Each row is a point on a landscape with many peaks, with its height.
From any point a climber takes the steepest step (rise divided by distance) to one of its 2 nearest points. It stops when none of these is higher. Distance is the straight distance between rows; heights are no part of it.
(299): [ 40 -17  -3  10 -33  -7 -35  20  43 -54   4  -4 -20  -5 -17  11 -44  33
  -9 -29 -25  17 -27  -6  13 -19]  h=350
(876): [-12  -1 -35  14 -26  -2   8  28 -13  25  17 -27  28 -38   9  26  15 -23
 -22  29  26   5   3 -29  19  34]  h=426
(1404): [-22 -11   7   2  14  19  35 -10  23  11 -46 -27   4 -20   2 -11  15   0
  17  -5 -23 -44 -13  32  10  39]  h=277
(1199): [-30   6  18 -12  38 -32 -26  14 -15  14  29  15 -41  24   5  -2 -35  -6
  23 -12  -1  13 -20  17  25  11]  h=585
(507): [ 13   3  -1  23  20 -12  40   6 -21 -33  18  39   9 -14  28  -3   0   0
  -8   5   0  62  33  -4  17 -12]  h=370
(1655): [-17   9  12 -19  23  14  43 -13  31   9 -42 -31   9 -10  14  -1  36  26
  15  -7  10 -33 -17  27  -6  22]  h=287
(965): [ -9   6 -19  16  30 -14  33  -7 -10   2   6  29 -21 -20   6  -9 -12 -19
  42  16   5 -38  56   7 -26 -10]  h=434
(863): [-14 -36 -12  15   3   7  15  33 -15   4  24 -23  27 -23  19  17 -17 -18
   8  -2   2  30  46  21  20  18]  h=231
(1081): [  3  -5  15 -21  29 -24  16  -1  13  31   9 -21   8   0  57 -23  27  22
 -17  12 -13  22 -14 -15  -7 -28]  h=694
(429): [-22   1  22  19 -24  10  50 -12  24  -1 -12  20  13  -4  16  -9  34 -29
 -35  34  13  -2  10 -29  18   8]  h=365
(1145): [  6 -23 -24   4  -7  -2   6  13 -16  19   9  25  44  15  16  19  -7  -3
   9   3 -17   8   5 -27 -24 -28]  h=352
(1296): [  4 -17 -18  -2   7  17 -26  18  -9   1  -3 -43 -10 -30 -11  19 -32  -5
   4 -29   8  -8  12   9 -32  -9]  h=792
(1811): [ 35  14 -32   3  21  14  26 -19 -15   4 -23   2  35 -31   5   9  27  -3
   7  -4 -20   1   8 -25 -29  -9]  h=295
(1176): [-23 -48  16 -30  25  -4  11  12  17   4  13 -22  -7  -7  44 -18  23  -6
   4  12 -35 -11  -6  13  -3  16]  h=579
(1135): [  8 -12 -28  30  -9   2  20  28 -24 -21  -5  15   5 -34 -10  -5 -45 -10
   8 -11 -30  11  -5  -7  -4  -6]  h=588
(648): [ 30  39   9 -27  31   7  -7 -55  18  20 -19 -13 -13  -1  11 -18  18   6
 -12 -36  12   8 -14  -9 -20 -34]  h=629
(359): [ 10 -26  27  -3 -28  47  11   1  52 -42 -12   3  19  14 -15   4 -10 -10
 -27  -7 -23  30  14 -13 -33 -19]  h=421
(1861): [ -3 -10  11  -9  -5  23  11 -11  19  -6 -15 -33  21  -3  -5   6  45 -33
 -31  14 -13   3 -21 -13  37  36]  h=243
(155): [-15  22 -26 -38  30  -2 -22 -25   0  40  18  13  12  39   5  33 -15  -6
  62  -7  27 -28  17  19 -22 -12]  h=423
(1776): [ 11 -33  -8  12 -12 -11   3   4  15  17   1   5  20  -4  16  17  -2  -6
  27  10 -24 -26 -31 -22 -26 -47]  h=398
(885): [  2 -13 -13  14   8 -18  -6  24 -39   3  25 -17   8 -13  17   6  -7   1
  12  11  14  16  48  19  27  22]  h=252
(11): [ -6 -11  -5  -4  35   6  34 -18  26  13  12   7   8  -9  20 -25  16   6
  -6  11  27  -2  69  47  15  19]  h=532
(1078): [ 55  20   3  -2   9 -27 -27 -37 -20  13   9   9  23  33   7  -5  -6  24
  22  -8  22   6 -24   9  14 -25]  h=500
(491): [  6  18   1   1  -2  -5   7 -34   8 -10 -11   5 -11  -9  26   7  70  11
 -13  39  19 -19  -1 -34  23  -6]  h=726
(1038): [-28  -1  20 -26  11  27  -3 -11  22  -7 -15  11 -29   7  -9 -24   8 -12
 -23  -6  11 -15 -45  -4 -17  -3]  h=685
(1114): [ 16  13  -9 -27  13   1 -26 -24 -10  18  10  29   7  48 -16   2   5 -14
  20   8  -3 -17 -38  -3 -37 -13]  h=518
(132): [ 19 -15  31  30 -51 -15 -30   6  -8 -19   7 -11 -16  10 -21 -33 -20   2
  -2 -14  -7  21  11   4  21 -24]  h=533
(401): [ -1 -15   5 -10 -13   7 -27 -11   6  37  -6 -58  -7   7   3  -1  29  15
 -35  -2  11 -21 -35   8  26  20]  h=213
(1180): [ 23 -12  -9 -22  15  -7 -28 -33 -17  19   9 -12  -6  19  21 -17  17  -9
  10  16  12 -21  18   1   2 -16]  h=551
(472): [  0   2  17  27 -30   3   8  -2  -9 -29  -9  61  -6  17 -24 -21  -3 -13
  19  45 -10 -26 -16 -28 -14 -11]  h=17
(1420): [ 33 -12 -16 -16   8 -19 -28 -35  -7  12   5   1  -1  18  17 -16  19 -23
  51  33  -7 -42  42  10  -4 -18]  h=490
(342): [-10  -2   7  -4  -7  16  20  -1  51 -43 -32 -11   2 -31   1  35  23  12
  29  -4 -11 -27 -19   1 -28 -19]  h=586
(860): [ 17   3   7 -29   6  27 -33   0   6 -25   0  -4 -11  34 -48  -5 -54  -7
   5 -32  -1   9 -23  49 -21  20]  h=698
(1011): [ 17  40 -13  19  10   9  -1 -10   1  -1 -24  15 -15 -35 -45  16 -23 -20
  40 -12 -14 -42   0  -8 -55   0]  h=492
(373): [ 17  41 -20  -5  24   4   4 -22 -13  -6 -29  26   3 -17 -21  20   9  -2
  38   4   5 -41 -15   6 -39  -2]  h=536
(889): [ 24  15  -3  15  -2  16 -42 -25  19  -5 -30  -5 -34 -27 -19  24  -5   3
 -31 -30   7  -4  34 -29 -45 -33]  h=665
(1049): [ 61  -7 -15  -4 -23 -29 -46  16 -22  -6  -2  13   5  50 -36  -1 -19 -13
  21  12 -52  -4 -19  -1  -9   1]  h=157
(471): [-10  -9   8   5   2  30  26 -29  13  -2 -36 -38  19 -11   0 -10  33 -19
 -11  -8 -28 -16   4  31  36  49]  h=262
(866): [-22 -20  22   0  -8  -1   2 -16  54 -14 -36 -19 -17  -6  -6  24  14   8
  17  -2  -7 -52 -35   7 -12 -28]  h=638
(922): [ 20  -2   5  23 -29  -8 -22  12  40 -44 -18  22 -26 -19 -24  15 -40  23
 -10 -28 -16  10 -10 -22 -10 -34]  h=332
(87): [-19  -4 -24  16 -29 -10   5  28 -27 -11   5  23  35  27   1  40  -7   2
  48  23   8   0  28   4   1   5]  h=289
(120): [ 16  -3  -3  34 -62   3   0  -9  10  -2 -35 -12  -7  34 -44 -22   7 -21
 -29   0 -43 -19 -15  -3  23   7]  h=415
(563): [ 22  37  13   5  35   4   0 -45 -18 -12   8  36 -10  17   0 -23 -21 -11
  31  -8  17   0  14  25 -13  -3]  h=446
(1732): [ 28 -25   1  -3  -9  31   0  13  27 -26 -11   8   7   1 -25  14 -45   5
 -21 -19 -22  21  15   0 -50 -15]  h=442
(843): [ 28   7  17  25 -21  14   1  -9  36 -43 -24   8  -4 -25   1  33  -7  25
  -9 -22  -1  23  10 -18  -7 -37]  h=314
(251): [  9  13 -23  48 -27 -12  22  15 -37   8 -22  -6  15 -37 -23 -20 -13  -4
   8  -6 -14  -5  -2 -17  13  14]  h=526
(1802): [  9   4  17   1  17   6 -23 -27 -35   6  13  13 -18  25   0 -38 -14 -25
  -2   4   1   2  23   9 -12  -2]  h=491
(1127): [ 26   6  20  41 -45 -24 -11  -3  12  -7   6  -1  18   9   3  17   1  30
 -12   8  26  24  -7 -17  39 -28]  h=147
(1616): [ 48  11 -15  -9  19 -41 -49 -21 -29   9  20   1  18  31  28  24  -3  26
  37 -11   5  15  13  19  18 -19]  h=408
(1820): [-27  -3 -10  -1  41  -2  22  16   3 -24 -13  -3 -26 -40  23  14  18   1
   7   2   1 -15  16  13   5  28]  h=512
(1537): [  1   1 -22 -27  15  25  10  12 -20   4   4  10  66  36   8  10  11 -17
 -14 -11 -26  64  16 -12  -7   8]  h=393
(1672): [  1 -28 -56 -17 -23  -5  -3  39  25 -15  18   7   5   7 -16   6 -68  10
  -4 -46 -50   4 -37  -7 -12  -6]  h=591
(941): [-18   1  26 -34  25  -3  10   6  19   2   8 -10 -11   0  38   3  20  26
 -23   2  11  20 -24  -4  -7 -15]  h=777
(1459): [  1 -13  20   5 -12  19  -1   3  13 -32  24   2  -1 -13   4  -7  -4 -10
 -35  -2   5  43   1 -12  38  12]  h=453
(874): [-15 -16  13 -18  33  31  -3   5  -1 -28 -12 -25 -20 -11  -9  -6 -22 -18
  24 -23  -6 -16  12  55  -6  32]  h=584
(1599): [ 10   4  24 -36  13  19  -6  -5  18 -46   3  -6  -2   4 -12   5 -11  30
 -20 -24  21  37 -32  21  15   1]  h=424
(351): [-31 -14  18   8  27 -33  -9  25 -11 -33  15  34 -63  -7  30 -15   0  -4
 -11  27 -13  13  -2  -2  25  17]  h=469
(1615): [ 28  35  17  12 -47   0 -41   4  -3 -10 -23  -2 -13  19 -62   1   9   7
 -36   1  18   0  63 -16 -19   1]  h=580
(835): [-44   5  28  20  -3 -13  19  17  19   4  -2  35 -37  -8  30 -25  15  19
 -18  47  14 -18 -23   3  17  31]  h=404
(557): [ -7  16 -28 -17  44   8  46  20 -18  -9  -1 -17  27 -38  20  17  21   6
 -14 -11 -12  48  11   6  11  28]  h=473
(116): [  0  32 -12  22  -5  22  45   1 -22 -36 -24  56   8 -23 -17   5  -1  -2
 -17  16   4   9   6 -25 -19   9]  h=250
(614): [ 25  24 -21  21 -38  -7 -15  17 -15 -33  -5  -9  13 -17 -26  40  28  16
  10  38  13 -19  -1 -22  10  21]  h=528
(403): [  9 -12  19 -32  -5  38  13 -12  40  -6   2 -56  33   6   5  -1  30   0
 -28 -24  -5  46 -10   7 -14 -20]  h=480
(1247): [-18   3  15  32 -45  -1   8 -14  14  15   0  -5   3  -2   2   7  24 -17
 -54  27  30   3   4 -38  28  -3]  h=347
(415): [ 17   6  16  30 -19 -40 -15   0 -19  24  -4 -24   2  10   8 -12  26  32
  -8  24   8  -8 -42 -14  64  16]  h=183
(161): [-28  29  16   1 -18   8   2 -34   9  43 -25 -10 -12  16  -1  -5  23  20
 -46   2  33 -47  -4   2  15 -15]  h=317
(581): [-36 -21  12  -6  -2  -9   6  20  -8  18  14   4 -11   7  13 -12   0   4
 -14  32   9 -22 -31  -7   8  14]  h=373
(790): [  7  27 -27  26 -10  20  40  13 -35  -5 -12  41  33 -13 -14  13 -17   8
   4  15  21   1   6 -15 -19  -1]  h=235
(1101): [  2 -19 -11   2 -35  21  -9   2  -7   3  12  23  21  39 -25  -2  10 -22
 -21  50  -4 -19  -3 -25 -25   1]  h=41
(1645): [ -7  18  15 -19  24  21  17 -13 -15  19  12  -7   7   7  10  -5 -22  33
  -9  -9  60  13   4  37   3  14]  h=371
(1043): [ -8  -6  12 -25  25  37 -21  -4 -17 -21   7 -12 -10  18 -21 -14 -42 -12
  11 -34  -6  12  -1  55  -6  27]  h=636
(1485): [  4  -1  -3  38  24 -12  29   1 -33 -31  -1  42 -23 -27  21 -16  -1  -5
   5   7 -13  22  28 -15  13  -7]  h=377
(1854): [ -6  21  19  -3  12  -2   4 -27   0  33  19  -2   4  13  24 -16   0  40
 -21   9  67  12  14  20  23   3]  h=348
(1701): [-33 -13  21  19  20 -19  26   4  13  -2  -6  25 -51 -27  35 -29  26  -1
 -27  26 -10  -2   3 -14  10  13]  h=428
(1200): [-32   3  17 -13  40  19  16   9  13 -30 -22 -13 -45 -34  -2   0  -4  -3
   4 -14   5 -18  -5  31   3  42]  h=546
(1454): [ -4   3  -1   2   4 -16 -20  17 -41  -8  19 -23 -12 -14   6  -1  -8  12
  -7  -5  22  23   6  19  39  20]  h=279
(388): [-18   7 -29 -16  -5  19  11  15 -23  21  14  -3  28  -6   6  26  30  -8
 -15  44  33 -15  -1 -19   4  33]  h=379
(818): [-26   8  19 -33  21  43  36 -11  45  -1  -9 -53  17   2   3 -30  15   4
 -22 -19 -11  21 -10  13 -26 -14]  h=498
(267): [ 31  23 -18 -10  20 -38 -66 -11 -24  18  29  -3  -8  15   5  23 -11   3
  44 -10   4   3  29  -2 -10 -23]  h=351
(764): [-25 -23  31   7 -16 -11 -21  -4  31  -1 -15 -33 -43 -10 -11  -4  -3  -7
  24  -6  -8 -50 -18   2  -3 -10]  h=688
(1600): [  0 -27  -4   8 -13  15  25  11  13  -1  37  -5  54 -11  30  36 -14 -10
  -2   3  28  37  52   4  -8  -3]  h=257
(533): [  9  32   1 -14  33  21  25 -39   6  -9 -35  20   7  -2 -23   0  17 -13
  36 -12  -5 -41 -27  27 -27  14]  h=592
(1196): [-14  18 -21  14  20   6  16   3 -30   3 -10  40 -20 -26 -18   2 -28 -43
  41   0 -17 -30  25  -9 -48  -1]  h=461
(1480): [ 21  22   1  10 -14  19 -38 -25   1 -24 -33  -7  -8  -9 -30  20  11   5
 -34   5  13  -6  47 -20 -20  -1]  h=617
(1696): [ 24   9  20  16 -27 -23  -7 -25   3  16   5 -11  27  21  18   2  31  29
 -20  26  35   5 -20  -7  60   6]  h=164
(1112): [  0  17  -9   8  21  18  44 -13   9 -18 -26   2   3 -33  10  -9  34 -14
 -17 -13 -21   6  15 -28 -15  -6]  h=276
(50): [-21  34  16  19 -15   5  19 -24   1  21  -6 -14   2   3   2   1  17  29
 -34  18  65 -12  15   6  31  18]  h=330
(1184): [  2  33  22 -24  45  21  22 -51  25  -7 -32  -4 -22   1  -9 -15  20 -17
  24 -22  -9 -35  -7  34 -21  13]  h=635
(587): [-35 -14 -18 -26  28  -7 -32  13 -13  -4  11  -3 -38  -5  18  33  17 -13
  10  17   7 -40   7  -7 -23   5]  h=672
(1228): [ -5  35  -1  11  12  30  47  -4  12 -46 -33  31  -9 -40  -2   7  18   1
  -7 -11  -7  12  25 -15 -24  -8]  h=265
(1644): [-13 -19 -44  -1 -16  18   8  40  -4 -19   4   0   3 -22 -26   2 -69  -2
   0 -31 -32   2  -3   9 -18   6]  h=664
(871): [ 23  -1   9 -11 -50 -10 -27  -7 -12  45  12 -29  10   0 -16 -30  20  13
  28 -16  34 -26  54  15 -16 -29]  h=124
(407): [ 10 -19  36  13 -30  -4 -22   3  26 -23  17   7 -14  18 -26  -3 -57  18
  32 -27   6  12  10  20 -29 -41]  h=488
(780): [ 10  26  10  -7  43   2   1 -56  29  14 -22  -9 -29 -20   8  -8  10 -11
  16 -35   4 -23  11   7  -6 -14]  h=670
(943): [ 23  -9 -47 -24 -18 -20 -48  31 -31   1  -3   0   5  54 -45  -3 -29 -14
  17 -23 -50   8 -21  11  10  25]  h=132
(1174): [ 31   8   7  41 -49   0  -8 -33   4  15  -4   9  24  23  -1  -7   2  22
 -18  11  35   2  14 -17  10 -41]  h=136
(110): [  0 -23  18  33 -44   9 -19  10   1 -31  12   0 -16 -16 -16 -24 -17 -13
 -31   2 -10  24  17 -24  26  -9]  h=496
(1362): [-67 -20  -3 -16 -18  22 -14  55 -22  11  33   9 -16  15  -7 -19 -49  -2
 -35   2  13  10   0   1   4  12]  h=324
(1183): [ 11   3  21 -31  -6  32   2  -9  40 -24   0 -27  19  14 -13   4   9   4
 -45 -30   5  60 -28  10  10   5]  h=458
(693): [  2  14 -14 -32  22  -9 -11 -26  -9  55  12   1   4  31  -2 -10  12 -12
  15   8   4 -47 -48  -2 -21  -1]  h=581
(1142): [ -9 -24  11  11  -7 -24  13   4  34  34  17  -6   6   0   9   7 -30  19
  36  -8   1 -36 -48   2 -29 -35]  h=433
(983): [-10   7  -7  20  -5 -19  31  39 -20  -3  15  33  -6 -25  12  -3 -43  24
 -24  -2  -1  24 -37 -24  33  -9]  h=349
(140): [-15   2 -32  -3  -5   5  13  21 -28  -4  21  12  42   7   3  44  26  -5
  24  42  32 -13  20   0   8  27]  h=334
(824): [-27   1   4  44  13 -10  52  15 -11  -7 -17  40 -25 -43  22 -32  -7  -2
 -14  15 -17   5   6 -20  17  16]  h=403
(1165): [-53 -18   6 -21 -11  12   0  43   1   2  27   4 -18   0   4 -11 -26   9
 -40  21  13   3 -29   0  13  23]  h=344
(1828): [ -3 -11  -9  26 -25 -14  -1   7   6  32  16 -35  23 -48  19  32  14 -14
 -28   6  31  12  30 -22  31  15]  h=470
(1777): [-14 -29  17   2 -24  42  25  -4  31 -14   1   3  19  -3   7  -6   5 -20
 -28   3 -10  15   9 -17 -29 -21]  h=402
(1617): [-38   3 -26  -3  17 -10   4  15 -43  27   1  39 -15  12   2  -7 -19 -15
 -12  -4   0   6 -24 -35 -12  -1]  h=425
(245): [ 22  -2  17  20  -6  -2  10  -6 -15 -28  25  31  17  -2  24   1   3  -6
 -22  12  12  73  20 -20  36   1]  h=405
(1516): [-21   0   3  15   5 -17   7   8 -18  60  29  32  -8  27 -14 -26 -39 -37
  27  -5 -34 -13 -18 -13 -18 -19]  h=484
(1008): [-29 -34  35 -17   9  17  29  16  33   6   3 -21  -6 -11  29 -43  11  -9
 -32   0 -37  17 -20   0   9  16]  h=534
(1323): [ -8   9 -26 -24   5   9 -17  -4 -28  30   5  -7  23  25 -12  10 -14  -2
  43  -3  19 -31  17  23 -35   3]  h=392
(1280): [-37 -12  28 -24  24  30  43  -1  27  14 -13 -28  -4 -18  26 -48  -1   0
 -31 -26 -25  27 -11  14 -17   2]  h=511
(1304): [ 26  -9  -2   6  10 -13 -10  -8 -45 -20  -4  13  20  22   3  -3   3 -10
  10  11 -32  16 -17  10  31  14]  h=216
(545): [ 30  16  15   6   0  25   9 -16  28 -32 -15  -9  21 -28   4  39  17  24
 -16 -14  15  31  41  -5 -15 -25]  h=299
(989): [  9 -15  27 -17 -10   8 -20   2  30 -63  10   4 -14  -2  -4  10 -27  30
  -3 -25  -8  29 -36  18  22  -6]  h=386
(146): [ -8  -5 -23   7 -25 -18  13  30  -2  26  21  19 -24   5 -39 -21 -49 -27
  26 -18 -33 -13 -39  -8 -23 -18]  h=513
(1262): [-11   1 -29 -14  56 -24  43  24 -20  17   2   8  13 -13  41   3  19   8
   2  -4 -25  35   9  -3  11  12]  h=521
(1442): [  9  24   4  -3  23  15  15 -15 -23 -15  -7  17   8   2  -7   4 -26  15
  26 -12  24  12   0  30  -9   7]  h=406
(58): [ 45  23  22  20 -19 -27 -30 -13  -2  -2   5 -11  -4  30 -26  -7 -29  28
  17 -24  17   8 -26  26  15 -14]  h=587
(160): [  3 -19  10  13  -5 -14 -18  -1  10  18  23 -40  -8 -32  37  18  25   1
 -30  16  24  11  35 -14  30  15]  h=509
(900): [-24  -2  14 -20  20  -4  -7 -14  12  48   3  -7 -31  11  -6 -27   7 -33
  16  14 -15 -59 -47   6 -16  19]  h=643
(1319): [-29  -7  33 -38  36  13  -5 -19  34  20 -11 -15 -26   9   5 -18  14  -7
  -1  -3 -11 -37 -49  14 -29  13]  h=691
(667): [ 18  23 -13   8 -19  -2   1  -6  10 -11  -9 -11  12 -24  10  51  56  19
  -1  28  33 -14 -13 -21  24  10]  h=620
(642): [ 26   5  17  27 -60 -10 -22 -14  -5  28   3 -19  15  24 -22 -28  -1  17
  -2   2  24  -3  46 -16  -9 -44]  h=129
(67): [-21 -25  17   6  30 -45 -22  21 -15  -7  23   7 -45  10  36 -11   1   2
  11  18 -13   6  -6  21  32  25]  h=517
(1738): [ -1  -3   9  -1  42   7  15 -40  27  -3 -14  -2 -25  -4  10 -25  31   6
  -6   2  22 -14  62  41  24  14]  h=556
(81): [ -4  -7  -8  -3 -15  13   7   1 -25 -18   3  49   2  26  -6 -19  20 -28
  -3  42 -15 -20 -24 -29 -23  -2]  h=29
(433): [ 27  13 -17 -31  14  39  21 -24 -20  12   3 -11  64  11   1  -5  19 -11
 -22  -7 -13  41  11   8 -15  20]  h=359
(1239): [  3  -3  -4  23  10 -19  23  19 -29 -29   8  16  18  -7  10  -9 -10   4
  12  11 -27  31 -19   9  55  26]  h=266
(1484): [ -1 -22 -26  -8  -5  22  -4  26  12  -6   6 -32 -19 -36 -22   9 -58   3
  -6 -47  -7   2 -12  15 -17  -3]  h=729
(10): [ 20  19   3  -2   4  -2 -17 -43  -8  -7 -22  -4 -17   4   7  -8  59 -12
 -29  27  13 -16  17 -12  33   7]  h=644
(113): [-25  27 -12 -22  30  10  30 -25  42  23 -33 -20  -9 -24  24  -4  56  32
  -3  11  19 -38  17  24  -5  14]  h=296
(1099): [ -6  -4  28  18  -6 -12  10 -12  32  70   9 -19  -4  -6   0 -15 -40   9
  38 -19   1 -44 -20  13 -21 -29]  h=454
(711): [-40  42   9 -13  10   2  20 -28  19  25 -40 -10 -29 -21   9   6  44  19
 -40   6  19 -45  -5  -7  -4   0]  h=306
(1047): [  7 -24 -24   2 -23 -12  -3  28  29   8  23  18 -20  18 -18   6 -64 -13
  15 -31 -37   1 -49  -8 -23 -31]  h=543
(993): [  4 -29  10 -25 -23  12 -16 -11  25  10  -2 -37  15  17  -4   1  45 -13
 -38  16  -1  -7 -46  -8  32  17]  h=226
(638): [ 29  31  12   3 -52  -6 -32   8 -35  -2 -12   8 -34   8 -72 -28   9  -4
 -22 -15  13   2  36 -14 -24  -1]  h=562
(1333): [  5   7  10 -14  10 -32 -62   7 -26  28  45 -17 -19  12  -4   5 -27  -6
  35 -44   9  11  36  18 -10 -17]  h=322
(311): [ 17  35 -19 -31  22   2 -51 -27   1  43  16  25  16  61 -23  27 -16 -10
  41  -9   2 -14  -7  -3 -31 -15]  h=465
(1554): [ 13  19  -7  32  -9 -33  14  12 -36  41   1  -2   0 -12 -17 -30 -18  -9
  22   0  -7 -25 -19  -8   1  -4]  h=489
(1003): [-47 -20  -3 -20 -10   4 -26  38 -24  24  26 -31  -3  19 -11  -4 -35  -4
  -1 -13  18  -3  16  23  -5   4]  h=345
(1532): [ 42   2   2  19 -18 -14 -23  -6 -35  -8  -9   9  12  36 -31 -31  -8 -11
  27  11 -24  -3 -14  13   9  10]  h=182
(1358): [-17  -4  18 -28  47 -26 -22   4   1   6  25   9 -32   9  35  17 -10  14
   0 -21   7  23 -19   7  -1 -26]  h=673
(1351): [ 34  12 -29 -19   9  11  26 -13  -4  15  -5 -19  67  -9  15  -3  35   2
  -3  -5 -26  20   5 -15 -25 -17]  h=323
(133): [ 10 -15  -9  -2  36  -9 -15 -13   5   6   9 -30 -24 -25  43   2  36   3
 -23   6  23   3  30   4  23  12]  h=545
(37): [-51   7   2   4  -3 -26  -7  34 -33  51  26  33 -27  15  -9 -34 -29 -29
  14  -2 -15 -14 -11 -22  -4  -2]  h=459
(634): [ 14  21 -21  24 -65  -4  -5  16 -17   2 -24 -18   5   6 -61 -10  24  -4
 -19   7 -10 -26 -17 -11  29  26]  h=441
(777): [-27   2 -35   5 -11 -18   9  39 -28  -6  15  44 -20  -6 -12 -15 -42   3
 -22   2  -8  11 -40 -40  15  -9]  h=385
(1205): [-27   0  -7   7  11 -27  25  42 -20  -8  11  36  -5  -9  32   4 -20  25
  -5  10  -3  44 -18  -5  52  19]  h=313
(130): [ 31   6   1   5  -2  14  15 -11  15 -12  14  -2  49  -4  18  31  18   5
  -2   3  13  43  45  -4 -10  -6]  h=280
(982): [ 10 -12 -14 -14  45 -34   2   1 -24  33  16  -5   6 -15  56 -13  24   3
 -14  -2 -28  22  -1 -23   9 -10]  h=601
(668): [-32 -10  -7 -17 -19  13 -19  22 -33  17  20 -30  15  32 -22  12 -16  -2
  27  -4  30 -11  38  29 -16   5]  h=364
(1815): [ 32   0   3 -12 -18  -8 -33   7   9 -10  10 -22  -9  32 -37  -1 -37  21
   7 -32  11  17 -38  37  -1   0]  h=634
(1051): [  9 -16  14   4 -18   7 -19   9  20 -19   6  22 -10  24 -33 -10 -62  -7
  11 -16 -17   6  18   3 -51 -31]  h=466
(1479): [ 29  26 -36  24 -49 -14 -13  11 -18  -9 -29 -17   2  -9 -46  19  19  15
 -10  20  14 -21 -28 -18  18  13]  h=471
(1413): [-15 -14  22 -24  -1  13   2   4  34   3   7  -5 -17  10   6  -8   0  20
 -35  -5  23  17 -43 -18 -16 -30]  h=706
(647): [ 26 -17 -34  -3 -35 -12 -32  18 -38   4  11   0  50  42  -9  29  11 -15
   4  31 -30  14  -5 -21   7  12]  h=77
(500): [-38 -17  12  14 -30  22  41  11  36 -22  -9  20  -5 -26  -1   0  16 -20
 -35  12  -4   1  -6 -38   1  -8]  h=384
(720): [ 19 -20 -13  -5 -15  32  14   5  20 -31 -22 -17  31 -25 -11  34   7   6
  14  -2 -20 -19 -21   5 -21   2]  h=525
(771): [ 22  19  25  21 -16   4  23 -17   7 -36 -15  61   6  24 -15  -8   1   9
  19  27   7  -5 -18  -5 -18 -21]  h=7
(1867): [ -2   8 -14 -11  38 -15  -4 -26   3  22  22  29 -23   2  10   4   6 -35
  54  22  -9 -47  40   3 -22 -18]  h=439
(284): [ -9  -5  25   8  -7 -26 -19   2   0  33 -13 -44  -7   0  19 -18  19  26
 -11  17  14 -22 -20  28  47  44]  h=200
(1298): [ 26  -2  -7   5  19  20 -23 -23   8 -11  -9 -19  -9 -38  -1  15  -8  -6
   0 -32  -6  -5  24  -6 -48 -23]  h=715
(1387): [ -4  -9  10  -6  11 -37  30  30  42 -29  22 -16  16 -34  40  28  40  11
   2  15  -1  40  -7  -9  26   3]  h=208
(1770): [-46 -18 -34 -28  45 -11 -12  22 -20 -16 -11  21 -18  17  21  31  36 -17
  30   6 -11 -13  13  -5   4  24]  h=583
(281): [-17 -17 -24   7 -15  -5  16  26 -13  -1  -2  40  59  32  20  41  -2   2
  41  11 -14  14  20 -22  -1 -12]  h=310
(1335): [ 10 -17   8   6   3 -19  27  19  21 -41   3  -5  18 -31  26  14  15  14
  15  10 -19  33 -17  13  49  16]  h=227
(1444): [-34 -57  27  -6   5   5 -13  17  35  -4   5 -34 -38 -24  24  -3  -2 -12
  11   2 -12 -28  11  15  -9  -2]  h=637
(216): [ 11  15   1  -7  33   6 -10 -46  -7  -8 -12 -15 -18  -4  16 -16  39  -1
 -22   7  23  -6  42  17  41  22]  h=589
(632): [ 26  -4  -9   0 -35  15 -18  10 -21 -10  11  21  44  43 -28  18   5 -15
 -16  50  -8  17  11 -19  -7  12]  h=53
(1109): [-12  23 -36 -21  30  25  29  18 -37  -6  -1  20  47   1  12  33   7  -7
  -2 -24  -8  58  25  -5  -3  17]  h=427
(480): [-34 -19 -30  -6  56 -33  14  32   1 -21  -7  31 -15  -5  23  22  28   1
  31  12 -16  -7  23  10  -2  13]  h=531
(1276): [ 12 -30 -37 -16 -11  -6 -55  26 -33   0  -2 -15  30  44 -15  24   0 -15
   7  -7 -34  24 -15  -1  29  16]  h=107
(136): [  0  15  25  -7   8 -33 -45   7 -38   6  28 -26 -35  -5  -3 -19 -23  15
  11 -29  35  20  23  28  14  -4]  h=303
(511): [  0  19  13  33 -14 -35   5 -10  12  79   0 -24 -12 -10 -14 -29 -15   3
  16 -19  -4 -45 -18  -6  -2 -14]  h=468
(672): [ 13 -13  45  36 -48 -12 -28   0  26 -16  -3 -13 -18   9 -23 -19 -46  14
  19 -42  -4  17   9  14   3 -41]  h=507

Where does a climber stop that starts at each point below?
(1228) => (941)
(401) => (1180)
(922) => (764)
(388) => (491)
(885) => (860)
(1003) => (1319)
(429) => (132)
(161) => (1180)
(647) => (1296)
(1335) => (1296)

Call two points neighbours if one is among the 2 nearest of the other. Go from one point of each pair to the other, from neighbour to neighbour, staying as high as possible. Name the lowest point that can't be avoided.
(780) and (1180) => (965)
(860) and (764) => (863)
(941) and (1319) => (1038)
(941) and (132) => (507)
(860) and (587) => (1820)

Two climbers start at each pair of points below. Name the first point that both come to, or write never.
(1600) and (1145) => never
(81) and (140) => never
(87) and (281) => never
(1099) and (1516) => (1644)
